Points, in no order, along strands that fork and pass close to each other.
In the rows, zero is written as 128.
Points whose rows are less than 134 apart are linked; no others are. Some points are linked to none.
J698: [170 113 173 139  94 136 173 117 121 128 160  97 117 128 118  27 129 180
 132 142 159 150 203 111 111 127 170  90 111 184 129 149 166 138 110 140
 114 104 158  91 133  99]
J101: [155  92 134  94 147 109 119 130  62 104 108  82 116 150 141  90 103 177
 140 165 107 136  96 113 128  96  98 146 130 111  85 161 109 125 134 157
 131 147 134 135 180 184]
J165: [103 143  80 163 140 129  46 123 165 145 110 161 115 180  75 185 139 111
  87 127 110 106  68 143 136 132 171 153 110 112 102 129  83 133 130 184
 105 170 102 158 150 121]
J249: [ 90  73 100 103 153  82  68 137 146 113 132 129 120 183 140 124 125 110
 105 154 121 119 104  84 145  97 105 101 177 114 133 164 144  89 152  70
  71 121 108 159 167 123]
J400: [158 168 138 121 112 155 191 112 100 167 106 145 151  79  98 164 124 179
 165 115 107 118 127 179 117 142 141 158  99 147  90  97  99 183 117 171
 175 121  97 100 105 161]
J154: [177 112 140 154 137 110 121 104 105  92 150  95  92 153 157  73 143 174
 113 151 158 129 134 104 112  88 156 125  96 160 134 160 120 106 140 176
 158 139 166 136 188 122]
J571: [152 142 163 148  98 159 178 111 131 164 133 122 143  88 117  93 140 130
 157 117 153 146 192 135 118 151 149 122 101 168 133  89 170 156 109 113
 118 112 136  90  82  93]
J662: [109  94 117 123 119  73 113 125 136 147 164 133 123 204  89 128 147 154
  97 170 100  99 114 116 155 104 132 128 127 137 109 152 151 114 121  98
  82 103  86 149 165 119]
J876: [176 128  80 102 148 159 143 153 115  74 142 108 108 114 203 163 150 145
 163 114 158 136  99 136  92 138  76 135 120 111 135 154 107 120 176 142
 162 178 141 116 138 129]
J266: [111  98  99  87 154 121 110 152 141 103 141 124 115 188 160 111 121 141
 143 163 117 113 108 103 122 127 127  69 187 110 123 156 153 102 144  86
 108 137 115 132 157 140]
J191: [163 121  73 100 127 136 169 166 143 108 185 131 113  95 167 225 187 145
 145 102 132 123 117 140 110 142  64 166 110 131 143 134 121 113 183  94
 150 130 120 139 134 105]
J904: [170 137  69  85 135 166 178 169 130 108 167 132 109 109 175 193 152 166
 177 123 141 114 116 157  94 160  78 137 119 114 118 137 130 142 166 120
 157 162 109 121 116 132]
J431: [130 106 112 105 129  86 155 166 122  95 194 140  95 197 157  86 166 167
 121 182 106 107 110 108 110 134 153  72 169 121 145 169 154  97 125 113
 162 108 144 135 164 135]
J160: [ 88 141 117 150 120 106 121 147 194 141 161 198 143 170 137 160 155  76
 112 134 104 113 104 132 118 165 151  97 153  97 176  94 167 105 118  70
 126 111 114 171 119 108]
J136: [107 171 146 127 133 136 141 148  92  84 101 142 116 160 184  94  87 143
 135 137 109 148 102 134 105 144 133  88 154  60 142 155 101 129 113 159
 217 140 172 121 120 188]
J898: [111 115 151 106 123 147 102  93 107 139  83  96 136  83  59 138  99  86
 101  96 112 140 141 126 175  99  97 174 112 148  99 117  92 144 119 157
  81 123 117 131 122 127]
J682: [106 144  94 127 140 188  69 127 155 164  75 131 141 101 109 165 109  62
 153 104 146 116 112 144 137 155 137 123 145 113 113  87 110 156 135 149
  87 183 101 115  92 106]
J46: [113 138 134 147 126 124 121 128 141 107 142 139 110 165 159  76 117 129
 104 134 143 141 141 111 120 133 168  70 147 120 166 142 145 108 123 119
 153 124 159 129 138 127]
J867: [163 160 108 125  93 145 204 149 136  91 176 140 110 110 198 153 163 146
 152 100 156 146 138 136 101 167 107  95  99 115 170 130 144 117 144 136
 212 119 167 125  82 121]
J79: [130 137 170 114 106 154 134  89  90 160  82  97 131  84  74  94  84 128
 128 116 119 144 161 150 145 108 131 158 103 159  89 117 106 170 111 169
 107 117 119 107 108 143]
J376: [154 114 161 121 138 162 111 106  79  78  75  72 123  61 173  85 101 100
 143  88 153 181 145 105 112  76  98 147 100 148 152 144 100 129 160 152
 129 155 168  95 114 124]
J541: [135  97 143  82 153 112 104 124  75 114 115  94 143  72  91 171 140 128
 109 102  82 122 125 116 153  88  48 231 123 133  83 147  66 115 133 138
 103 118 116 156 184 150]
J216: [123 131  78  92 161 163 109 176 167 152 128 130 141 134 161 152 137 117
 198 161 138  94 119 144 113 162 131  84 186 123 117 114 176 139 134  81
 102 161  73 121 100 108]
J865: [ 99 139  92 105 153 184  93 164 152 161  87 122 145  83 135 167 114  67
 177 109 141 112 128 148 126 161 101 135 181 115 120  96 131 155 129  96
  88 166  86 125  76 107]
J966: [ 58 121 125 118 135 108  75 119 149 173  99 165 156 139  76 186 116  48
  87 106  90 115 100 119 172 132 101 143 161  95 130 103 104 121 106  95
  76 106  98 167 112 120]
J422: [139 121 123  68 140 128 189 155  86 100 153 117 136 115 150 151 134 172
 164 132 102 122 133 149 101 134  63 140 137 119 108 147 115 149 134 118
 174 117 113 118 127 171]
J670: [107 115 170 163  95  73 137 102 153 146 160 144 134 160  88 100 149 123
  75 132 140 137 171 103 158 125 151 123  97 151 154 111 183 109  96  89
  84  58 131 125 131  88]
J577: [106 127 168 116 112 100 192 129 115 107 151 132 128 131 149  79 120 127
 129 134 114 147 163 111 124 135 114  89 148 129 167 130 165 129 100  87
 153  68 140 128 102 138]
J377: [ 89 111 115  91 150 118  88 146 124 185 115 115 150 146  81 145 115 121
 150 174 104  86 139 129 162 123 108 133 175 126  82 118 159 134  89  79
  51 116  52 128 114 124]
J992: [160 117  97 143 126 114 115 101 147 150 156 135 124 139  62 187 177 149
 104 128 117 102  95 151 132 125 137 181  77 174  94 117 119 133 140 166
  97 134  90 147 150 103]
J341: [ 78 129 168 169  99  80 102 100 172 168 133 169 151 162  58 139 138  92
  64 136 123 123 140 119 174 128 153 144 119 127 149  90 167 117  93  95
  79  72 117 128 114  84]
J301: [147 124  99  91 153 170 124 123 119 173 118 129 152  75  53 222 143 124
 147 110 107  94 114 159 142 130  98 200 123 153  69 102  87 159 126 166
  88 138  65 133 126 131]
J140: [139 131 113  99 149 146 131 149 122  85 123 112 131  60 166 187 149 103
 142  68 141 136 127 140 118 125  36 185 131 117 139 146  84 114 171 109
 146 143 143 135 120 125]
J534: [149 129  89 113 132 154 146 172 185 147 167 133 125 142 161 126 159 137
 190 172 147  98 148 123 107 174 155  74 164 136 138 105 199 125 129  82
 109 138 106 117 110  81]
J794: [ 95 123 135 121 131 105 101 137 107 157  86 127 129 186 102  76  74 158
 104 174 103 126 101 122 163  95 145 116 150  83  84 157 115 123 102 140
 109 134 134 143 151 209]
J574: [193 112 140 142 122 129 156 118 115  93 164  86  94 132 156  43 146 185
 133 131 167 152 171 105 101 115 166  95 108 175 144 164 145 111 131 159
 149 129 181 101 155 103]
J638: [112  75 108 102 142  76  93 128 110 125 144 115 118 165 109 143 146 130
  94 141 105 117 109 101 147  93  91 144 128 135 112 150 121 104 143 106
  93 118 102 158 178 131]
J148: [ 87 136 144  84 139 130 146 148  93 151  92 136 159  93 117 153  87 113
 145 106  73 130 143 147 136 128  70 162 165 113 105 118  97 162 113  96
 134 103 104 125  89 175]
J593: [160 158 137 198  82 148 145  97 166 170 149 164 139 108  78 159 149 126
 106 117 165 134 157 161 125 152 193 155  72 153 133  75 149 147 112 156
 133 134 145 107 108  86]
J667: [113 168 102  95 139 190 137 175 141 158  99 141 147  56 146 205 112  91
 188 100 130 114 130 172 118 170  74 159 170 101 117 104 117 167 138 101
 128 149  94 127  47 120]
J548: [145  96 127 157 154 101 115 121 125  64 142 114  96 162 220 132 164 106
 135 114 157 110  98  83  95  99 121 113 125 114 185 152 100  67 177 128
 159 143 179 141 167 124]
J20: [ 85 114 170  92 118  84 147 129  92 147 105 138 157  92  92 150 110 112
 103 109  81 137 146 116 162 104  71 163 156 127 117 122 117 135 108  86
 116  67 107 141 121 163]
J875: [168  97 137 113 177 119 107 141  49  67 110  83 129 149 192 128 115 173
 155 157 115 125  70 103 112 113  82 151 144  92  97 166  74 116 156 160
 161 159 144 135 172 185]
J525: [113 125 104  97 141 123 140 174 169  87 167 141 136  99 176 169 140  81
 149  96 149 135 131 131 105 153  49 133 170  99 167 146 140 109 158  50
 130 110 114 170  88 121]
J840: [155  70 138 107 136  93 104 107  86 103 115  66 117 137 126  73 105 169
 117 162 130 139 125  99 153  63  93 150 124 146  91 165 132 114 138 140
  95 130 132 142 182 150]
J919: [156 164 119 176 134 155 143 137 134 114 154 155 100 166 122  83 114 181
 103 158 148 120 141 126 101 141 210  89 104 137 127 154 120 139 114 180
 172 164 153 109 153 122]
J105: [144 146  73 117 159 170  85 136 141 136 104 133 114 153 138 143 105 136
 164 126 141 111  79 148  99 144 147 109 137 112  88 130 104 155 165 172
 107 195  97 115 143 142]
J258: [121 120  86 161 127 120  74 110 178 155 138 157 127 159  57 213 178 102
  94 117 114 101  82 142 142 136 147 172  98 134 121 111 110 131 129 158
  85 150  98 162 135  91]
J566: [103 147  96  91 145 157 134 180 155 123 145 146 144  96 161 198 125  90
 164  99 131 109 115 156 102 162  51 150 177  92 132 130 121 133 151  74
 129 132  99 151  84 134]
J528: [149 110 127 132 139  91 142 130  93  89 155 114  95 169 171  89 150 172
 123 160 126 119 114 106 111 112 146 110 137 121 149 162 120  98 128 149
 178 133 163 130 179 145]
J565: [ 96 137 198 165  86  78 136  84 108 141 105 122 137  91  85  93 116 100
  62  99 121 165 174 102 175  91 128 142  91 151 154 110 137 126 101 124
 125  59 154 136 118 127]
J273: [134 136 104 145 115 189  96 103 163 169  97 130 144  75  78 190 136  62
 133  91 154 125 127 148 147 155 136 157 108 134 118  74 106 155 137 172
  92 166 117 124 100  92]
J388: [ 73 142 178 114 107  89 171 130 113 139 127 150 139 147 127  85  81 115
 122 149  82 137 142 122 134 126 112  93 174  96 149 126 167 133  79  65
 144  52 115 158  96 169]
J203: [117 157 139 111 132 127 159 123  88 102  98 120 134 115 158 113  99 142
 140 113 105 145 116 144 106 135 110 124 122  95 126 137  94 147 130 159
 199 140 152 118 125 180]
J208: [157 167 160 155 106 163 190 115 111 134 131 130 116 106 125  77 113 174
 134 125 143 146 169 157 106 146 170 110  93 150 132 124 122 165 112 160
 175 128 151  93 114 138]
J886: [ 94 148 136 156 109 109 108 106 130 150 119 153 135 126  93 138 128 112
  74 106 119 139 124 137 144 134 152 135 104 125 134 109 102 123 117 143
 145 126 135 140 132 130]
J718: [121 127 118 149 120 100 128 116 148 155 173 160 129 195  92 145 170 160
 101 160 112  96 114 144 139 134 171 121 111 144 120 128 150 128 112 114
 110 118  96 142 149 103]
J829: [152 114 120 164 147 136  60  97 136  84  98  80 115 146 174  95 120 117
 113 120 191 146 108  80 105  82 162 111 108 157 151 151 104  86 171 157
 121 168 175 124 160 109]
J799: [ 92 106 126  99 143 159  52 137 150 155  72  95 139 126 123  97  80  88
 149 140 141 124 144 101 154 113 120 106 185 130 107 128 150 142 132  98
  35 147  96 119  92 108]
J68: [131  99  80 131 157  96 116 148 138  86 157 130 104 172 190 149 177 122
 136 132 124 115  89 109 105 123 118 106 141 103 160 157 122  85 165 116
 162 148 140 151 165 118]
J55: [162  93 102 150 156 112  65 100 135  94 132 100 102 151 161 130 158 127
 114 125 160 124  97  92 116  84 136 141 101 157 142 154 107  86 176 161
 112 164 143 143 180  98]
J71: [136 123 181 126 101  90 216 131 100  81 170 107 117 101 170  70 153 138
 132 113 137 164 189  95 118 126 120  96 124 153 186 137 168 118 104 111
 168  61 175 112 113 120]
J252: [171 164 107 117 111 152 217 148 122 132 179 151 111 132 142 139 158 196
 173 157 127 103 124 168  99 170 154  98 124 129 133 123 143 152 118 142
 180 127 120 102 114 141]
J863: [126 157  83 105 140 150 129 172 148 183 127 154 157 106 121 186 145 127
 193 168 116 109 124 168 126 175 123 109 171 115 112  81 182 149  90  73
 115 144  62 119  82 106]
J129: [185 116 173 152 138 139 107 100  62  72  88  66 110 128 194  65 101 144
 137 141 164 140 102  89 113  77 124 135 107 143 141 145  88 106 153 178
 154 158 185 118 165 150]
J64: [ 75 104 118 116 133 106  54 129 167 173 104 118 148 167  69 139 110  94
 120 170 124  87 125 117 179 128 131 125 158 128 104 115 163 122 107  95
  32 118  84 126 118  84]
J119: [143 114 142 104 147 162 112 134  98  69  97  82 125  40 163 131 132  94
 146  71 157 160 150 116 117  87  53 184 120 144 149 143  94 121 170 116
 116 148 155 109 120 120]
J115: [185  88 104 144 139 107 110  95 127 101 162  94 102 113 139 129 178 145
 120 120 147 127 129 116 117  97 119 168  69 190 125 139 123  98 160 168
 116 143 133 149 186  95]
J353: [155 134 122 154 124 146 125 147 166 104 176 148  99 179 140  67 134 181
 121 167 169 120 149  99  93 149 229  57 136 149 141 170 154 105 130 152
 142 161 174 108 153  95]
J185: [130 126 126 182 111 108  82  88 160 144 134 118 125 144  55 128 128 121
  74 133 148 128 139 144 148 124 169 163  68 172 124 125 125 123 121 176
  87 116 132 122 146  79]
J473: [130  85 149  65 152 127 143 149  79 101 137  75 116 102 137  92 117 156
 147 136 121 144 161 116 118  87  56 161 154 146 107 154 138 146 142  87
  94 113 108 116 149 156]
J619: [129 165 183 149  87 134 213 110 110 132 138 148 142  89 137  94 125 151
 126 104 119 154 173 150 122 147 149 118 100 142 159 114 142 162 101 129
 199  84 156 100  88 138]
J761: [ 92 105 196 143 116  61 127 107  81 120  80 100 135 112 123  56  94 117
  88 135 110 153 134  88 181  65  91 145 131 102 132 152 122 114 107 119
 129  81 163 155 146 185]
J164: [163 149 174 161  99 174 179 103 117 139 119 106 124  78 128  51 118 130
 143  98 167 171 195 145 105 139 173 119  77 163 137 112 144 163 122 155
 146 127 168  86  92 105]
J979: [151 163 112 108 118 145 204 171 142 149 175 170 125 140 149 151 161 168
 190 176 120  92 122 165 106 183 149  79 156 114 143 105 177 138  99 103
 163 115  99 112  84 122]
J496: [145 160 160 129 117 137 127  92  81 147  81 113 127 108  76 100  74 164
 115 136 111 140 126 159 128 110 141 167  92 149  63 124  86 170 107 212
 140 131 130 122 145 173]
J736: [ 89 145 126 102 139 133 139 154 146 115 128 154 138 152 168 120  99 101
 157 143 108 116 113 146 108 161 125  70 182  86 149 127 145 129 117  84
 145 124 108 139  91 157]
J355: [155 106 147 168 141 121 114 109 125  71 122  92 101 136 209  92 139 108
 124  99 182 137 133  77 103  87 146 107 110 142 183 142 110  76 161 143
 150 139 193 120 154 116]
J106: [139  98 163 123 120 111 122 106  86 106  95  78 113 143 139  41  93 155
 112 149 138 155 138  95 146  68 123 109 134 132 125 165 132 117 123 137
 121 124 163 124 155 158]
J222: [119 140  64 135 162 139  47 143 157 134 111 159 116 190 129 169 139 125
 127 128 113 109  49 131 108 134 157 118 137  89 100 147  90 131 156 165
 112 196 104 151 158 139]
J171: [106 136 112 126 126 106 159 143 161 151 162 197 152 143 136 199 152 112
 138 133  94 100  96 148 127 161 121 125 154 112 153  94 155 123 121  77
 140 105  84 144 105 127]
J597: [128 134 177 182  96  81 132  76 128 142 143 129 138 102  81 131 161 112
  64  86 142 147 164 114 155 109 154 163  57 167 155 105 130 106 113 149
 138  71 153 135 138  96]
J500: [120 133 167 170 111  76 142 109  95 149 124 135 122 169  70  76  87 179
  58 177 108 130 137 126 170  87 149 152  93 129 102 160 121 114  85 154
 149  98 143 141 167 172]
J740: [100 149 153 118 114 150 157 126 118 167  91 142 163  73 115 157 109  94
 147  91 103 131 136 154 137 148 106 150 141 131 129  93 117 166 112 114
 142 110 105 117  68 134]
J166: [114 159 120 115 144 117 171 150 138 166 161 184 150 159 130 177 144 157
 168 171  81  81 103 174 127 169 149  98 172  96 127  99 165 142  87  85
 154 102  76 131 100 143]
J684: [152 150  97  98 169 166 103 138  98 107  92 121 127 119 157 146  96 140
 170 112 127 139  80 145 100 135 103 139 131 103  82 135  72 155 156 187
 136 191 114 109 139 171]
J451: [100 165 143 150  94 160 143 125 164 154 101 166 161  71 132 154 107  56
 142  80 126 145 135 148 129 171 129 126 132 117 167  77 136 153 123 115
 149 121 141 123  49 117]
J482: [121 103  86 146 136  98 116 153 185  89 180 151 105 182 191 135 185 108
 123 129 135 126 103  93 103 147 156  78 148 111 187 147 158  69 155  89
 139 125 140 162 148 100]
J975: [119 155 132 150 128 157 124 155 181 108 146 160 109 172 164  69 110 145
 129 158 156 124 143 120 102 164 216  39 165 116 159 147 159 111 121 122
 145 156 163 110 122 108]
J797: [166 129 143  89 166 171 108 128  59  83  73  88 134  80 163 129  91 138
 169 103 124 162 106 138 105 109  66 179 122 120  90 143  61 151 154 182
 144 180 137 104 135 172]
J264: [166 112 102 138 122 117 155 128 150 132 199 135 116 163 127 128 186 167
 125 146 132 116 126 128 117 140 162 122  99 159 129 135 149 124 135 129
 125 127 118 131 161 103]
J648: [137 167 135 143 140 161 133 139 104 100 112 144 104 164 155  70  82 168
 128 151 134 139 115 134 104 132 187  85 140  97 122 157 101 147 115 176
 186 168 159 106 148 164]
J477: [ 96 138 102 104 155 136 111 158 142 104 121 149 110 194 170 116 102 127
 148 156 107 115  86 134 109 149 148  64 186  77 139 151 127 116 130 115
 141 146 128 139 135 167]
J170: [136 150 130 108 123 115 194 144 107 128 173 153 113 164 128 113 141 199
 136 166  96 100 118 154 114 148 158  98 145 121 121 139 133 142  99 129
 171 112 117 110 143 161]
J141: [171 167 155 134 119 146 179  93  80 158 121 139 131 108  79 112 107 207
 137 146 111 124 144 173 116 133 162 151  88 163  78 119 102 182 100 191
 176 114 118 106 141 170]
J253: [ 93 129 187 155 104  63 157 102  95 119 114 124 122 117 127  72 113 116
  82 116 118 153 158  99 156  96 122 124 120 119 162 134 132 115 103 109
 165  66 173 147 141 154]
J507: [147 130 136 125 126 117 154 109  96 104 130 103 123  97 149 118 134 141
 129 103 126 143 131 131 119 120 115 137  97 139 139 136 111 126 146 152
 175 135 147 118 145 140]
J495: [ 92 112 163 146 118  82 109 115 116 151  94 107 134 176  78  45  78 161
  82 168 121 138 121 119 189  73 135 135 123 114  98 168 132 113  93 147
  98 107 143 131 155 191]
J788: [119 104 122 119 139 182  59 108 163 131  74  99 138 112 131  93  96  90
 147 114 177 142 151 105 127 124 140 106 152 149 128 120 141 138 157 129
  56 169 123 101  91  88]
J44: [142 180 131 118 113 174 186 127 107 132  93 136 152  67 137 159 109 146
 162  86 119 140 136 174 113 152 114 150  92 117 122 118  92 181 142 174
 199 141 131  98  89 169]
J738: [113 125  78 123 164 118  97 153 143  98 117 135 127  91 169 209 145  66
 127  70 129 124  85 126 117 132  67 160 148  96 144 145  69  96 169 112
 151 161 140 151 134 115]
J623: [ 95 133 112 100 146 121 107 142 129 195 114 154 169 112  81 185 134 113
 156 159 100 100 122 152 155 145 110 139 176 123 101  82 164 143  76  79
  92 114  53 126  86 106]
J149: [133 148 167 157 110 115 176 117  88 149 141 145 117 153  85  72  96 186
  96 166 116 127 156 138 136 120 172 108 116 137 115 141 129 143  77 143
 160 104 141 121 147 152]
J896: [ 83 136 172 191 103  66 128 115 141 132 152 157 123 168 105  98 137 123
  45 135 129 139 155  97 163 113 169 111 104 121 164 124 150  93  90  98
 144  69 152 146 141 110]
J551: [ 76 122 139 116 126 116  82  97 124 153  84 125 145 112  61 159 106  73
  77  95  95 138 111 117 185 112 102 158 122 112 119 115  87 128 112 138
  94 110 120 158 126 141]
J260: [130 109  91 129 130 117 141 159 181  89 181 145 127 134 192 149 161  92
 143 109 149 141 130 105 108 159 107  96 146 113 180 130 171  87 153  69
 126 109 136 157 115 104]
J225: [158 118  76 158 123 168  58 110 188 126 117 116 120 104 133 161 148  73
 121  80 183 148 109 113 122 141 159 135  97 136 140 106 128 110 180 165
  90 187 148 125 128  69]
J723: [135 174 137 179  81 163 155 116 164 173 131 165 149  88 119 157 135 103
 143  99 155 141 148 159 119 175 173 126 103 128 155  58 160 151 119 122
 156 132 155 105  75  98]
J234: [130  79 157  73 145 110 116 131  70 109 125  71 122  80 100 116 130 142
 113 129 108 136 148 108 148  68  43 204 136 150  92 149 111 129 139 104
  86 106 116 137 179 154]
J274: [109 135 135 125 122  77 165 160 104 116 176 163  96 209 129  98 142 180
 102 192  81 107 107 126 127 128 168  91 157 100 123 160 134 115  95 119
 177 103 140 142 168 171]
J326: [ 75 108 175 117 106  66 130 108 102 150  92 125 145 122  75  97  98 111
  80 133  95 145 135 102 197  78  88 149 135 114 111 136 129 117  96 108
  91  71 124 149 134 176]
J480: [ 69 139 147 119 125 110 120 142 144 150 115 157 145 159 135 105  83  91
 126 146  99 123 130 136 138 146 137  82 184  94 143 111 156 129  95  78
 107 106 101 154 101 146]
J209: [178 163 118 135  96 176 188 119 128 126 123 124 122  64 147 151 133 139
 158  84 151 154 141 166 107 157 127 145  68 143 134 108 120 155 157 166
 181 145 141 101  97 130]
J833: [137  96 149  73 149 163 128 138  84 127  90  75 117 110 139  66  79 152
 172 149 130 143 156 121 119  88  98 128 156 146  84 152 131 164 141 120
  88 144 113  99 120 151]
J808: [129 102 115 146 117 153  54 103 190 137 109 102 136 120 106 122 128  80
 120 100 181 135 145 117 132 133 153 123 113 150 131 104 144 124 158 149
  54 160 136 112 110  64]
J668: [140 114 154 115 120 147 139 109 105 123 105  87 117 125 137  54  97 145
 136 130 138 155 160 116 121 103 135 105 126 149 119 142 138 146 131 131
 106 133 134 100 124 131]
J722: [167 121  99  97 182 134 116 159  87  64 122 110 131 132 195 175 143 151
 168 128 129 120  71 131  90 132  59 155 131  84 100 165  73 121 170 157
 176 183 139 129 156 165]
J285: [139 107 104  71 170 168 107 128 104 138 114 105 142  73  72 203 140 116
 124  88 105 113 113 144 145 114  62 221 132 140  79 132  66 138 140 148
  86 148  94 141 166 135]
J202: [161 126 148 127 110 116 209 136 109  72 169 108 108  96 193  98 164 149
 150 103 146 150 170 116 103 132 107 102  99 140 176 142 143 111 127 137
 201 103 178 111 109 127]
J19: [ 79 102 124 118 141 147  54 119 154 160  81 103 143 134  74 137  95  66
 114 125 132 106 130 111 181 121 114 138 152 124 112 115 121 137 117 123
  30 134 101 130 107  95]
J248: [ 67 133  97 129 144 101  91 135 164 156 117 194 144 163 112 213 140  73
 100 112  72 107  63 139 137 155 121 132 165  86 133 107 101 112 129 100
 120 126  94 172 119 133]
J790: [112 121 148 148 115 118 129 133 174 116 159 135 128 162 145  69 134 115
 120 136 151 136 169  98 121 148 174  62 147 134 164 122 184 111 112  86
 106  97 149 129 116  95]
J552: [102 134 149 192  99 112  86 100 174 168 129 141 150 154  35 138 120 104
  77 144 146 117 149 139 160 137 186 152  89 138 137  95 150 130  90 135
  71 103 130 106 122  68]
J785: [ 89 132  59 122 165 112  95 155 155 125 122 174 132 146 144 221 151  79
 125 102  86 117  54 138 116 154  91 145 153  74 129 139  75 109 157 109
 148 159 115 162 139 142]
J438: [156  99 182 135 145 135 112 118  50  53  68  62 126  92 196  84  93 120
 145 120 143 158 123  87 115  72  76 148 115 124 139 150  81 119 158 138
 149 147 181 114 137 163]
J977: [ 88 156 130 175 114 137  96 139 204 144 143 188 145 168 137 121 128  81
 105 128 142 128 132 134 122 164 193  77 145 102 171  92 165 114 112  90
 130 136 142 141 107  96]
J634: [136 138 131 151 106 134 150 142 193 160 165 151 147 149 135 105 161 119
 160 153 157 113 170 119 115 162 172  80 139 145 151  86 213 117  94  76
  96 105 131 106 111  67]
J190: [162 138 165 154 105 141 175 123 132 168 155 130 136 129 100  68 139 171
 154 162 158 116 197 142 113 151 186  92 117 168 126 114 186 149  82 125
 119 107 130  89 109  87]
J542: [141 154 125 172  95 162 114  83 155 157 119 148 145  87  58 180 152  90
  95  91 149 138 125 159 143 145 166 169  74 149 122  80 109 144 132 180
 123 139 138 125 110  98]
J212: [ 96 114 116  91 148 127  80 142 124 144  83 111 129 182 127  88  70 136
 145 173 113 115 106 111 153  99 133  94 191  95  82 156 139 120 125 113
  74 143 102 127 132 180]
J484: [ 85 107 104  69 169 134  75 172 113 163 102 106 135 149 132 123  87 129
 167 174 108 101 135 124 139 116 102 112 212 105  75 132 151 134 114  67
  59 131  67 126 119 154]
J328: [105 129 160 199 105  68 132 119 120 129 142 151 110 181  89  81 102 155
  48 168 130 129 150 108 172  98 178 119  88 128 137 162 132  99  88 136
 157  98 155 143 163 127]
J510: [164 118 118 107 126 139 142  92 112 161 137 130 145  84  60 182 148 146
 124 121 110 114 125 156 138 119 114 195  90 184  86 102 110 150 129 166
 107 120  91 127 140 122]
J812: [172 119 105 147 120 123 155 108 133 123 166 116 113 103 139 147 173 141
 125  99 149 146 133 128 115 131 138 143  74 166 138 119 129 117 154 147
 139 133 140 135 146 105]
J28: [164 116  53 126 124 154 136 157 168 132 169 145 107 116 154 215 176 120
 146 107 134 114  99 134 109 166 118 148 107 131 128 108 138 129 179 105
 116 174 112 137 130  88]
J957: [178 121  58 160 105 155  94 123 189 148 156 131 111 124 123 189 178 116
 131 109 159 125 106 133 110 157 165 148  82 145 122 104 140 126 179 150
 101 177 129 138 142  70]
J146: [143 138 158 167  86 108 132  71 124 140 127 136 153  61  66 177 167 108
  73  70 115 142 142 128 164 109 138 189  60 170 143  96 100 115 123 178
 160  82 138 137 135 100]
J352: [132 169 138 124  95 150 215 137 132 115 149 153 136 101 167 129 130 139
 158 110 127 145 150 156 105 171 126  97 118 119 162 119 144 152 121 128
 201 105 149 115  61 135]

A fork is a point with three links. Follow the links from the first point to the second and name the forks in between, in order.
J273, J648: J812
J341, J101: J500 > J377
J634, J234: J377
J149, J736: J500 > J377 > J812
J875, J896: J377 > J500
J68, J794: J812 > J377

Follow the links from the first point to the second, and from the first to the third. Name the last point that the two ways share.
J542, J534, J736: J812
J253, J648, J718: J812
J328, J106, J718: J377
J876, J328, J790: J377
